A landscape with many valleys, sampled at points; each row gives a point and its height.
From any point a ball rolls to the lowest of the 2 points nearest to it. It stops when none of these is lower. Distance is the straight distance between rows; heights are no part of it.
Logup: [ -4   5  27 -40 -16 -10 -10  31   6  -6 -17   0  11   6 -10  42 -10  -1
   1  11  25   8  -2  38  -7  -6   8   6 -21 -14  37   9  -3  28 -17  25
   6 -16  -9  20  -9]  h=541
Les: [ -1 -10   1  -3  27  10  20  -7 -31 -20   8  -6  -1 -36 -30  31 -17  19
 -16  17  -2 -30   6 -11 -17  16 -21 -36   1  -4  -3  16  25   6 -11  15
  18 -12  -2  -4 -13]  h=361
kogog: [ -4 -11 -34 -11 -26   0   8 -24  -7 -30  14  -9  29 -31 -15 -22  29   0
  27  22 -20  36  -1 -29 -11   9  23  -3  27 -32   9  16  18  10   9  -6
   1 -36  13 -17  -5]  h=583
tinan: [ -6 -18 -38  -6  40  25  50 -17 -10   5   0  -7  -1 -22 -39  52 -15  33
   1   9   4   7  25  13  11  18 -34  16  -3   5  -9  23   4   0 -24  -3
   7  35 -18  37  23]  h=480
kog: [-26 -22 -10  11 -15  17 -18  -4  15  14   1 -11  -7  -9   7  -6  20  15
  -3  -2  -8  23  -8  14  22 -10  17  23 -31 -21  32  12 -24  11  -9   3
   0  18 -27  25  26]  h=600
musu: [ 27 -24  22  -6 -13   3  23 -11  29  10 -12  -7  17  54  -3 -27  -8  13
 -19 -38 -25 -17 -33   6  -2 -15   3 -25 -25   0   7   0 -18  -4 -14  22
 -10   8 -26 -24  17]  h=423
nas: [ 31 -14  -7 -33 -22 -29   6  30  30 -48  19 -22  41   0  -9   1  32   2
  19   4  31   4   1 -18 -13 -23  36  -7  12   5   8  23 -19  12  33   6
 -35 -21  -7  20  -5]  h=581
Vuro: [ -5 -20  15 -22 -47  -4  10  -7 -12  10 -12   0   3  35  14 -16 -42  -4
 -15   5 -29 -15 -27 -22   3   2   0  12 -14 -52  16  11   0 -12  -7  -6
  18  -4  -5 -18  12]  h=96
redud: [ 21  33 -18   2   4 -11 -32  23  34  18  32  13  -8 -38  17 -16  29 -13
  -1  30   9  -7  18  23  14   6 -15  37  23  24 -10  -9   8  -8  33 -24
  -5  26  19  19   6]  h=157
dat: [ 11  -7  29  -7 -31 -25  20   0 -29 -14  -4 -14 -11  15  -6  -4 -56  -2
 -32   3  -9 -20 -45 -36  21  -4 -16  30 -14 -26   3  -4  -2 -27   6 -14
   7   8 -11   1  29]  h=172
tuki: [-24  10 -15  13  -3 -18  -6   2  -5  34  14  -1 -34  17   1 -11  -7  -2
 -10   2   0 -14 -11 -36  21 -20  16  12 -14  -9 -21  10 -23 -13  13 -18
  -3  37  -8  29  -3]  h=156
lesif: [  9 -39   6 -15 -18 -20  29  -8 -15  -5  15  -8   8   7 -53  10 -18  -3
  23 -26  -5 -17  -7  10 -37   2 -21 -19  25   0  12   9  25  -9  14   3
  -3 -16 -13 -41 -21]  h=454
vatur: [-33  38 -17  21  -3 -12 -11  -9 -13  27   3  16 -32  33   4 -27   0 -34
  -6 -10 -21  43 -35 -16  36 -23  24  49  15 -10 -21  -8   6 -18   5 -16
 -21  40  18  -7   4]  h=658
bopaz: [ -5  11  17   5  18  17   7 -10 -49  -5 -48 -10 -16  -3  23  36 -12  -5
   5   6  30  -8   2  -8   3  37  -3  12 -15 -11 -17  -7  -2 -17  -2 -33
  19  17   2  -8  19]  h=311
Dedad: [ 22  10  -2   3   8 -13  16   2  20  13 -28 -20 -18  -1  -9 -30  24  17
  24   3  -1 -32  -5 -35  50  -5   8 -22 -28  38 -47 -10 -11   8   6  11
  -8  10 -13  32  -8]  h=150
rem: [-15   7 -17 -13  34  -3  33   5 -15   9 -19   4  -1   2 -28  63 -13  -4
  28  -2  22  21  35  12   4  10 -22  15   8  13 -15   2   4   6 -42  10
   7   5  -7  33   9]  h=436
vin: [ 45  24  -5  15  11 -10   2  31  23  -1  33  19   7 -29   6   5  -9  -9
  -7   4   7  14  30  39   8   9 -53  43  38  47 -11 -29  24 -21  24 -10
 -12  21  20   7  14]  h=229
rugi: [-37 -14 -15  -8 -32 -11 -35  19  15  19  25   5   2   8   9   3  16   6
  -2  18 -16   2   0 -14   6 -31  27 -13 -11 -27  27  26 -12  24 -18  28
   5 -15   7  12 -17]  h=493
Fut: [ 18   1  26 -20   0 -26  44  29 -10  -2 -29  13  18  63 -14  38 -22 -11
 -12   4  19 -36  -5 -25  13 -20 -14 -15   2  14 -22  12  -9   0 -34  30
 -22  -5   6  -3  12]  h=313
Mevo: [  2  30   5 -44 -19 -18 -41  34  26  25  19  28  -5  10  21  -5  11 -26
   4  35   4 -27  10  10 -13  -3   2 -12  24  -8 -10  10  19  17  20   0
   2 -11  37 -14 -56]  h=153
muf: [ 15  54  37 -35  13   2 -11 -14   3 -20 -16  16  -3  19  40 -31 -18 -18
 -29  21 -12 -18 -37   0 -13  20   5 -22   5 -28 -24   3  19  11  18   0
  22   0  31 -24 -33]  h=269
faz: [ 11  20  -9   4  -8 -11   2   4  24  22   0  -5  -5   8  17 -32  15   1
 -11  21  -6 -31  -3 -46  38 -10   9  12 -16  14 -32  -8 -28  -1   1  -7
   6   6   4  28  22]  h=78
Feve: [ -8  18  18  23  10   1 -28 -31  17  -1  29   8 -19 -10  10 -43 -27  -2
  -9 -32  -6  36 -19  48 -27  11  -3  18   6  -5  39 -33   8   2  16  -6
  29  -4 -11   9 -18]  h=547
Vok: [ -9   1  16  36  18   1 -10  30 -14  21 -30   4 -14   9  -7  35  29  -1
  35 -16  40  -1  40  16  26  -9  -5  -6  -4  59  -6 -26  -3  -5 -24  22
 -27   8   0   3   2]  h=360
pivid: [ -8  50  -9   3  54  -7 -23 -11  13  11  11  18 -25   7  21   2 -10 -16
   9 -18  17  58  27  44  -3  11  20  25  21  20 -23 -27  -4   3  18  -8
   3  40  21  19 -28]  h=427
mada: [-24 -27 -14   4   3  22 -12 -11  11  -5   9 -17   6  21   6  10   4  22
 -18 -35   9  32 -13  30 -13 -22  42   4 -32 -27  24  36 -39  10  11  -1
 -19  36 -32  16  15]  h=634
per: [  5 -21  17 -17 -12  -2  27  11  -7 -32   5   1  31  -9 -37  16  -5  15
 -14  11 -17  -2 -23   1  -5 -17 -11 -12  -1 -10  40   9  22  26 -37  42
   3 -49  -4  -5   7]  h=322
Lut: [ -2   3 -25  14  -6   6   4 -15  -7  -4 -10  -8  10 -18  29  -8   7 -15
  29 -10  14  35  30 -21  -9  13   5  30  16   2 -12 -24  -8 -22   3 -30
  10 -19   5  -3  25]  h=305
samil: [ 13   8  -3  10   9 -18  -8  -4  35   4  56   6  -6 -11 -22 -48  11  12
 -30  -3 -24 -37 -31  -8 -19 -12  -7 -29  10  27   1  -5   8  12   7  14
   6 -28  -6   3 -23]  h=312
kuli: [ -4 -22  11  27 -11 -16  11 -12  -5  32  41   1 -12   3 -62 -11  -5  -5
  22 -46  -4 -22 -19   5 -39 -11 -20   2  22  25  19 -15   7 -28   7 -12
   5 -17 -22 -25  -9]  h=490
Tavus: [ -1 -44 -14  16 -18  27 -26 -25  -2 -23  15  -9  21 -25  36 -23   1  20
  10  -9  -4   5  29 -16 -44  21   7 -30  -6 -26  15   0   0  -1  10 -10
  20 -39 -12 -10  -6]  h=351
Big: [ 23 -44  -7   0 -48  -6 -18   5  21 -10   4 -21  24 -10  24 -38   9  17
  31 -15  -2 -11  27 -23 -15  -1   3 -18  -2   2   7  -9  -7  -8  24   1
  -9 -31 -15 -10 -12]  h=281
zer: [-11  -5 -10  10  42  11  23  -5 -22  -3 -34  -7   1  -5  -1  48  12   7
  40 -10  35  12  53  -7   2   4   3 -16   1  40 -30 -16 -11  -1 -26   6
   2  -2 -11  14   6]  h=400
muv: [  7  26  10 -42 -29 -34  -6  37  19  30 -16  17   2  24   7  10  -9 -30
  31  18   8   1  25   1  12  -2  -6  17  21  -2  -2 -13  13  12  -4  11
   1 -21  32   1 -28]  h=222
Kuvi: [ 10  10  14 -24   2   5  11   9  21   5 -36  -3  14  14   8  27  -6   3
   5  -4  16  16   6  26  15   1  -5  24 -22   6   6 -13 -24  13 -28   9
   4  -5 -16  33  21]  h=569
zivo: [-36  15   2  49 -10 -30 -28  14 -30   6  13   8 -38  19  -2  -4 -19 -19
  -6 -12   6  22  -3 -30  34 -26   7  33  12  10   0 -25  10 -27   8  -4
 -34  29  18   5   4]  h=683
nenik: [-16   1  24  17 -30 -12 -16  11 -28  11 -35   2 -33  18  22 -19 -33 -13
  12  -2 -15  -9  -1 -36  49 -10 -15   6 -11  -2  -9 -26  23 -22   0  12
   0  11  15 -12 -17]  h=746
kinu: [-12  32  -6 -37  39  46 -31  -6  24 -13  -5  28  21 -19  39  37  25   6
   0  44   3  17  29  40 -10  17  10  -6  -4 -12   4  27 -15  20  -5  -4
  19   1  35  13  -7]  h=402
zivon: [  3   2   5 -27 -27 -25   1  31   6  17 -23   2 -21   1 -27  20  -5 -12
  48  11   3  -1  19   3  46 -13 -12  10  -3  14  -1   5  24  18  -9  24
 -14   4   5  20 -31]  h=276
tasil: [-14   1 -17   5  35  28  20 -20   0 -11  23  12  16 -12   0   7 -27  14
 -45   9 -26  27  -1   7  -8  -2 -31  18   0 -11  15  -3  10   4 -33  20
  17   0   1  20  27]  h=178
fafo: [-29  14   7  20  42  20 -11 -28 -42 -24 -21  -4 -18 -21   2  19  17  -4
 -15  -1  29  12 -12  12 -21  27  27 -12  -9 -12  -6   9  -5   1   8 -34
  12  11   1 -16  -3]  h=359
Zam: [-31  24  -7   8  36  28   1 -34   5  35  -7  12 -31  25  17 -26 -15   6
 -19  -7 -42   1 -24   6  16   4  -1 -13 -20 -13 -16   5   7   9 -17  15
  17  43  -1   1 -16]  h=348
gebo: [ 14 -21 -27 -11  -3 -22  14   3  27 -49  43 -20  33 -19 -25 -14  17  15
  20 -11 -10  32   2 -22 -13 -30  27 -21  22   6   0  14   5  16  23  26
 -28 -27   3   6 -30]  h=611
Runid: [ 18  -7  15  10  18  39 -14   6   1  15 -17   9   7  -7  42  17  25   8
 -17  24   5 -53  26  -1  -3  13 -18 -22 -21  28 -17  -3 -22 -12 -17  -8
  11  -5   2  -7  33]  h=488
tal: [ 38  10  21 -23 -11 -29  -7  44  32 -39  -3 -11  21   9  -4  19  20  -2
  -4   0  40   8  -2  12  22 -22  18  15  -2  22  -1   2 -20   3  33   8
 -54  13   2  26  12]  h=549
kavuv: [-30 -23  18  47  -8  11 -42  -4 -38 -14 -29 -17 -13 -21  16   5  26  -1
  26 -33  30  26  10  12 -12   8  27 -13 -12   4  28 -13   2   0   8 -17
  -8 -15 -13 -28  -9]  h=616
Teseb: [ 18 -59   2 -28 -34 -16  42   0 -31 -14  -8 -27  26   5 -35  32 -21   2
  36 -12  13 -14  13 -16 -34  14  -3 -11  13 -15  11  19   3 -16   9 -17
  -2 -19 -24 -16  -1]  h=418
Zesi: [-31  19 -12   4  16   0  10  -8  10  50 -15  13 -21  53  -2 -17  12  -3
   3  -1 -38 -14 -22 -22  34 -23  14 -27 -15   3 -36  16  -6  17 -36  26
  -1  22   6  -3 -19]  h=299
Gapa: [ -5 -15 -28   7   8   9  -7  -9  20  20  50  14  -1  -5 -12 -22  22   6
 -10   0 -32 -26   4   8 -28  -1  -4 -38  16   2  -3  23  18   6  14   0
   5   9   2 -19 -25]  h=367
fos: [  3 -28  -4 -26 -34  15   9  -6 -13  -2 -26 -20  16 -19  -8  13   3   8
  19  15   0  12  -7   2  -1  25   6  24 -15 -41  32  14  -6   2  -8 -18
  19 -13 -19   9  25]  h=460
lugav: [ -5  27  27  20  48  28   3 -36 -25 -12  -2   3 -20  -7  16  -6 -28  -7
 -35 -18  18  -6 -18  28 -33  37 -14  -2  -1  -1  -5 -11  -3 -14  15 -37
  25  34  -5  -2  10]  h=404
Zesed: [ -2 -15  -5   1   7   8  37   8  11  10   8  12  19   5 -18   7 -13  16
 -22   8 -34  17   0  15  15 -22 -36  10   0   6  20  -2  16  18 -49  45
  -1 -18  -6   6  16]  h=259
suz: [ 27   4   2  -6  46  38  14 -36  11 -17   3 -10  -5 -20  17 -18 -26  21
 -18 -15   7 -20   8  11 -33  34 -20 -18 -11   7 -17  -8  -3 -12  26 -20
  25  23 -13  16  -2]  h=415
Loda: [ 33   4  16 -51  -6 -20  28  25   9  -5   1  11  19  42   5  12 -41  -4
 -36  22 -10 -46 -12 -23  -2 -10 -17 -20   3 -16 -26  16  -1   2 -16  22
   5  -7  16  -8  -3]  h=261
pim: [-18  -8  20   0   3  12 -23  -2 -16   2 -43 -13 -16   2  10  15   0   3
  41 -29  26  10  21  19 -14  12  19 -29 -23   3   1  -9  -4   8  10  -1
   4  -8 -13 -14 -32]  h=593
Duso: [-17   4  25 -36 -27  -1 -48  25  11  -3 -15   7  13   1  33  18  -9  11
   5  27  13  -8  21  20  -7  -4  13 -14 -28 -29  32   4 -16  29 -13  24
  17 -38  10  23 -31]  h=502
zofe: [ -2  -5 -35  -8  10  -8  23 -10   2   2  41  10  -6  12 -14 -15  -6  -9
 -17   7 -38  -1 -17  -8  -7  -6   3 -14  18 -18 -29  34  22  -8  23  -3
 -16  45   7 -23 -18]  h=416
sazen: [-17  24 -11   0 -10   1  12 -12   7  22 -17   4 -11  22 -21  -8  21 -21
   1 -11 -21  38 -49  20  32 -12  14  47   2 -12   5   8  -6  14  -9  -9
 -17  24  -7  -6  27]  h=632
gelen: [  1 -18   4  -1 -12  33  15 -32   6   7 -50 -20   9 -11  10 -16   4  16
  27 -28 -12  37  -5  20  10  27  -2  17 -27 -20  24 -13 -11   5 -21  -7
  24 -10 -31   0  23]  h=501
tun: [  4  24  15   5 -20 -18  -9   5 -18 -13 -11 -14 -31  -3  12 -24 -28  -7
 -16  12   9  -8 -38 -23  37   3   5  34 -16 -19 -11   1 -10 -21  39 -26
  -1  38  -1  28  12]  h=228
nozi: [ 46   7  21 -16 -11 -10   1  22  29 -27   5  -7  13  -5  -1 -14  -3  10
 -31  -2   3 -16 -30  23  18 -11 -19   9 -11  11   3   3   3  -1  30  10
 -24  18  -6   3  14]  h=510
Gaf: [-28 -23  -8  46 -16  13 -28  15   4  22   8  -8  -7   2  22   2  35   6
  -1 -15  17  14  14 -11  20 -24  18  23 -15  14  26  -9 -34 -12 -23  -7
 -14   5 -17  11  41]  h=567
ziz: [ 32  -6  24  -8   1  -5   1   3  48 -14   5 -17  10  35  -5 -23  -9  20
 -44 -39  -3   0 -51  20   4 -28  12  -3 -32   7  12   2 -29   6  14  22
 -23  17 -28  18  13]  h=465
tusuz: [  2   8 -11 -18 -33 -10 -52  29  26  -1  23  16  18 -45  14  18  36  -6
  21  42  28   8  37  28  -7   4   6  17  15  -7  28   2   0  22   5  -3
  -3 -32  15  15 -12]  h=158
nup: [ 43   4  13  -5  -6  16  17 -11  30  11 -15   0  12  24  25 -51   0   7
 -22  -5 -34 -40 -21  -7   8   7 -15 -24 -19   0 -14 -10   1  -3  -7   7
   7   1  -3 -34  16]  h=378
vodit: [ 14  -7 -33  13 -20 -27  -2   6  26  14  53  -9  -6 -16 -30 -39  30  -7
   9  -8  -6 -14  -7 -21  -5 -14   7  12  24  19  -8   4  -3 -17  41 -21
 -17   8  -8   9   0]  h=641
Dolo: [ -6  -5 -29  -6  23  11  20 -21 -10   6  45   2 -16   4  -7  -3 -29  -2
 -31  10 -15 -18  -7  -5 -21  12  -3   7  11 -28 -17  37  -6 -23  32 -33
   9  71  -5  10   2]  h=461
Gulu: [  7  33 -18   7  40 -25  -6   7  15   0  22  11 -15   5  12  -2 -20  -7
   2  -9  -3  34  26   5  13  -4  -7  15  22  39 -32 -36  19   0   4  16
  -4  15  26  24 -27]  h=466
gabud: [-23  -9 -38  38  21 -13  21  -3 -16  13  36  -2 -20 -28 -50   7   3  -1
  22 -11  -9  33  16  -2  13 -18 -19  21  28  32  -4 -13  29  -3  -2   6
 -15  17  -9  16  -4]  h=552
Peruz: [  3  11   7  -3  35  -8  24 -16 -20  -8  26   2  -5  -6 -39  21 -21  -7
 -32  -9  17 -19 -23  -5 -52   7  -5 -16  12   8  -2  -6  -3   3  -8  -7
  21 -27  -5   3   0]  h=308
zub: [-35 -26  16  36 -37 -10 -46  11 -36  -2   4 -15 -23 -10 -10   7  14   0
   7 -18  20  16 -16  10   6  -7  20  18 -11 -15  42   0   1  -8  23 -14
 -21   6 -12  -8   0]  h=642
vere: [ -4  16  -8   6   8  -7   6  -4  14  21  -7   9  11  17  16  -1  22 -28
  18 -25  36  19  19 -11 -30   1  31  15  18  19 -14 -22 -39  -5 -21 -27
   9 -33   0   0  15]  h=350
sevu: [ -6  16  32  28   4 -20   5  17 -10  31 -31   7 -40  41  -7  -2 -47  -5
  -3 -25  -6 -30  -4 -16  39 -13 -38  -5 -15  31 -25 -27  17 -19 -16  19
 -12  21   4   6 -17]  h=767
Satis: [ 16 -38  27 -28 -21 -29  35  18 -25 -33 -11 -17  25  12 -33  34 -25   4
  -3   3  16 -29 -14 -27 -16  -5  -6 -13  -5 -18  17  13  -2  -1 -22  17
   6 -44 -17   3   9]  h=374
bup: [ -5  -4 -23 -13  13  41  31 -21  -7 -14 -10   6  30 -11   5  27 -14   0
 -14  15 -17  39  12  24  -5  16 -28  41  12 -30  17   7  10 -10 -23 -10
  11  12   5  -6  48]  h=263
roka: [ -1  42 -17 -18  45  -4  -2  -6  27  18  -1  21   3  19  26  15   7 -21
  21 -14  33  30  38  11 -27   4  25   8  20  25 -37 -19 -33   5 -11 -16
   9   0  20  11 -14]  h=386
Madif: [  5 -24   3 -19  -6  17  19  -8  -7  20 -45 -16  -6  10 -17  17   3  10
  36 -19   3 -25   8  18  -7  24   6 -37 -27 -12 -13  29   2   7   4  -8
   6  26 -21 -21 -20]  h=565
pivol: [ -4   1   0  27  12  16 -14  -8 -22  10  -1   5  -5 -16  13  -3  38 -11
  -5   8  14 -43   0 -19 -20  11  11 -32   2  13 -20   5  -6  -7  -4 -27
  12 -18   2 -29   8]  h=444
bim: [-16   8  12 -39   8  27 -50  12  11 -12 -35   5  19 -14  42  29  19  22
  30  22  19   9  38  38 -10  10  23 -26 -25 -19  10  13 -24  25  10   7
  10 -12   9  12 -40]  h=456
nen: [  7   2 -21  -9 -26  -2 -25   0   4 -22   0   5  28 -41  38  -3  23  -7
  33  27  27  31  47  -5 -19  24  16  20  23 -12  10 -13 -14   0  15 -26
   8 -45  15   9   7]  h=240
roluz: [ 45   4  -6 -23  40  14   6   0  34 -12  23   4  12 -28  22  -1 -25  12
  -5   4  10 -13  37  22 -34  27 -36  -9   9  33 -18 -16   6  -5  21   0
  21  -1   7  22 -11]  h=358
dufo: [-20 -10  -1  11  17  43 -13 -15   8  21 -15   0 -10   3  18 -13  13  32
 -17   9 -43 -17  -7  10  33   0   6 -36 -43 -11  -2  18  -3  23 -24  35
  14  31 -11  -7  -1]  h=401
lufi: [ -1 -27 -38   1 -37 -15  23 -15   0   9  27 -11   8 -17 -30 -33  23  -6
  27   4 -39   5  -7 -30  10  -8  10   9  24 -15   0  15   8 -11  10 -12
  -5  -2  -5 -23  10]  h=613
nofa: [-36   1  17  56  -3 -19 -11  21 -45 -17  -9   7 -21  23 -27  12  -4 -14
 -20  -2 -12  31 -22 -15  43 -37  -2  12  14  20  17 -14  29 -13 -10  26
 -58   4  21 -23   9]  h=705
zoso: [ 18  11  26  11 -12 -26  -7  24 -26  -6  -2   1  -4   1   6  18  -3 -22
 -18  12  44 -51  -2 -32 -13  11 -13   1  14  16 -18 -12  -8 -33  17 -35
  -1 -19  16 -16  15]  h=205
vus: [  2 -16   1  10   0  14  11  -4 -45  -9 -19  -7   0 -35  -8  11  18   5
  13  18  -5 -33   7 -24  -9  29 -17 -34   7  -1  -7   8  32   0  -3 -13
  16 -18  10 -45  -1]  h=405
gadon: [  4 -12 -35  20  28   3  42  10  -5  22  26  -2 -11 -36 -57  25   0  17
   3   4  -7  -5  11  23  18  -1 -44  19  11  32 -18  18  13  -5  -2  -4
 -17  41 -17  23  13]  h=520
Zeg: [ 28  29  22   3   4   2   7  -8  -1 -23 -16   6   5  22  39 -40  -7 -12
 -45  18 -21 -31 -42 -35  14   3   0 -12  -2 -11 -36  -9   1  -7  11  -6
   5   2  19 -26  17]  h=327
luf: [ -1   5  10   6  28 -18  15 -20   8  -6  28   0   2  14 -32 -24 -15   5
 -20 -30  -9 -10 -31  -9 -40 -14   5 -40   8  19  -2 -14  -2  14 -17  24
  11 -54  -6  -3 -29]  h=254
tazuk: [-14 -23  -4  -9  -6  11  -2   5   7  10   5  -1   6  21  -7  13  13  17
 -23   7 -19 -21 -18  -1   8 -18  22 -31 -28 -25  11  36 -19  20 -28  29
   3  12 -10  -3   3]  h=449
ramel: [  0  -6  11  17 -19 -21  -6  41  -5  19 -16   6 -12 -17 -22  36   9  -5
  33  13  25   3  38  20  45  -8 -26  23   1  36  15 -19  17   1 -25  19
 -16   7   2  15  10]  h=320
fopa: [-18  28  25   7 -13 -10 -20 -16   2   8   9  19 -20  10 -10 -21 -19 -24
 -16 -18 -18  35 -44  45  -1  -2  -1  44  15 -17  40 -24  18  -5   4  -7
   5   1  -2 -18   0]  h=582
Kufi: [ 36   7 -13 -20  15   8   7  11  19 -31  24  12  23 -39  17   4 -17  -3
  -3  20  -6  11  30  24 -18  14 -46  19  34   8  -1 -10  41  -1  21  -6
   5  -2  23  -8  -6]  h=295
ser: [  9 -36   8  31   6   1  18  15 -10 -29 -12 -18  25   7  -3  15  29  25
 -20  -1  15 -17  -4 -27  23 -24   9 -22 -26  26   7   5 -26   2 -15  23
 -26  -9 -22  12  38]  h=646
Mur: [ 22  10  30  12  -4 -11  18  19 -39 -11 -38 -12   0  -7   5  40   3 -17
   3  13  44 -23   8 -23  16  20 -16  19   0  24 -14 -32 -10 -20 -14 -26
   5 -15   5   1  42]  h=260
Muz: [ 11  42  -5  -9 -19 -36 -50  29  22  10  19  26  -2 -25  23 -15  23 -23
  15  33  23   0  29  14  -3   8   9  16  37   4  -2 -20   9   5  27 -17
   0 -18  35   0 -24]  h=76
Rimup: [ 15 -14   7 -16  -3  30 -11   7  13  18 -29  -9   0 -16   7  14  45  19
  15  10  10 -46  11  27   9  15   3 -27 -35  12  -8  22 -22  13   3  -8
   6  21 -20   0   8]  h=532
bof: [-27 -13   5  35  22   3  -4  17 -30 -18   6  -4 -13  11  -1  26   5  25
 -34   4   2 -15  -3 -26  28 -37  13 -27 -16  13 -13  20  -6   0 -11  32
 -30  25   1   6   5]  h=615
Sal: [ 27  10  12   6  14  29  33 -13  13   5 -41 -10  20 -12  -4  -1  11   4
   5 -10   0  15 -11  35  14  19 -30  25 -20  16  13 -24  -9  12 -35   3
  13 -12 -22   7  48]  h=536
ligo: [-14  12  25  42 -11  -3 -19  10 -40 -38 -37  -3 -10   8  26 -13  -7  -6
 -11  -1 -11  23 -14 -29  50 -14   2   0  -4   7  -7 -30  29 -10  -6  26
 -28   0  27 -24   2]  h=726
golov: [  7 -19   0   4 -28 -26  -4  26 -16 -18  10  -7   8  -8   6   9 -16  -9
   4  10  23 -15  23 -41  -1  -8 -13   4  15   7  -4 -11   8 -19  15   1
 -11 -21  12  -4   3]  h=137
Pez: [ 23  -5   6 -28 -20  38   0 -28  15  23 -14  13  10  22  46 -38 -26  -1
  -7   4 -29 -27   5  15 -40  41 -11 -18 -13 -39   1   6  -7 -10  12 -24
  35   9   1 -30  -1]  h=120
gofo: [-26  -7 -43  -3  -8   1  -1 -32 -31 -14  23  -6   1 -36 -19  -8  21  -1
  13  26   0  10  -3 -22 -34  30  31  -2  34 -43   5  38   5   2  41 -44
   6  -8  11 -15 -23]  h=546
zite: [-29  -2 -15  46  39   4  11 -13 -34  -3  17  -7 -29 -19 -34   5   2  17
 -13  -6 -12   8  -9 -15  16 -20   1 -20  -5  23  -8   1  15   9 -13  24
 -11   8  -5  15  -9]  h=584
tugot: [ 12  21  13 -29  12  27  -8 -22  18 -10   3  18  19   8  43 -14 -18  -7
 -35  15  -8 -19  -1  10 -45  19  -2 -17  -1 -25  -4   5  -5   4  -2  -9
  30 -16  20  -9  -6]  h=202
roset: [ -5 -11  14  27 -44 -17 -42  11   2 -11  -1  -3  10   4  34 -30   4 -10
  11 -10  12   3   8 -33  -7  -5   9   0  10   4  21 -29  -4 -20  13  -4
  -7 -41   6 -27  -6]  h=213
fus: [ -3 -53 -21   7 -29  33   4 -31 -12   4   9 -11  17 -12   8  -9  14  16
   4  -3 -28   0   5  -1 -27  21  13 -11 -13 -39  36  21  -9 -10 -12 -24
  17 -13 -21 -28  29]  h=410
domem: [ -5  -1 -17 -34  31  50   6 -14   9 -31 -14   6  28 -36   9  35  -2  14
  -8  31   2  28  25  30 -19  31 -13  11   2 -33  24  23   9  10 -10   0
  20  -4  21   8  13]  h=336
Sife: [ 13  13  -4  -1   5 -12  26 -12   7  -4 -26 -15 -25  13 -38 -24  14  -7
  31 -18 -17  24 -21 -24  41 -22  22  -7 -10  27 -33  -5   8  13   0  19
 -29   0  -4  24 -22]  h=206
fum: [ -9  14   4  20  26 -14 -17 -12 -11 -15  17   7 -22 -16  -1  -6 -48  -3
  -1 -17  -1  41  15  32  -8  10 -18  14  14  11   8 -36  33  -8  13   7
  10  19   5  14 -27]  h=506
fuf: [  0   6 -14 -12  -8  -4  28 -21   3  25 -30  -9 -10  42  -9 -16   9 -14
  28 -20 -17  14 -15 -21  14  -6  22 -10  -7  -9 -32   5 -10   5 -12   2
  -8  12 -10 -11  -4]  h=252
riz: [-49 -14 -14  22 -13  -5 -45  26  23  43  31   9  -9  13   7   6  36   2
   7 -10  15   1  25 -12   3 -37  35  -7  -5  15  27   8 -29  11 -25  16
  -8  -8  -4  20 -11]  h=531
tane: [ 35   3  28 -34   9 -19  16  11  24 -22  17   4  20  19 -17 -10 -22   8
 -34 -11  -1 -31 -24   3 -28 -14  -9 -41   2   6  -7   2   8  18   3  30
  -2 -31  -1 -10 -29]  h=191
tifus: [  1  -8  13 -23 -40  14 -10 -19   7  29 -27   8   3  44  36 -30 -12  -5
   5   1 -36 -18 -17   6 -13   8  19 -29 -20 -54   8  16  -8   7  -8  -2
  20   2  -1 -43 -15]  h=34
Pak: [-18  22  10  28  -7   3   4 -16   0  26   9  17  -7  11 -38 -19  24 -23
  -8 -21 -31  22 -59  41   5 -16 -10  51  17  -1  31  -8  -2  -6 -19 -14
  -6  -7  -6 -29  33]  h=609
Busa: [-31   7 -22  -3   8   4  -7 -16 -26   5  37   7 -17 -19 -10  16 -14 -10
 -11  16  19   4   2   7 -43  17   6  13  23 -28   5  25  -3 -15  37 -47
  11  27   8  10 -10]  h=505
dizab: [  8   3 -35  -6  -6 -27   1  -5  10 -43  38 -10  16 -49 -24 -24  18  -3
  35   9 -15  55  10 -16   4 -11  15  14  43   3   8  -1  30  12  34   8
 -17 -31  21   7 -23]  h=614

Where does a ball stop that starts at each point below?
gebo -> tifus
Gulu -> Muz
nenik -> Muz
sevu -> Muz
Gaf -> faz
mada -> faz
Kuvi -> golov
zite -> Muz

Call two points neighbours if one is among the 2 nearest of the other. Go from one point of each pair to the other, from neighbour to neighbour, staying as low as possible. Name the highest point that can't be avoided.
kogog and faz -> dizab
tifus and faz -> tun
tane and golov -> Kuvi
golov and Muz -> suz
tane and tasil -> Satis
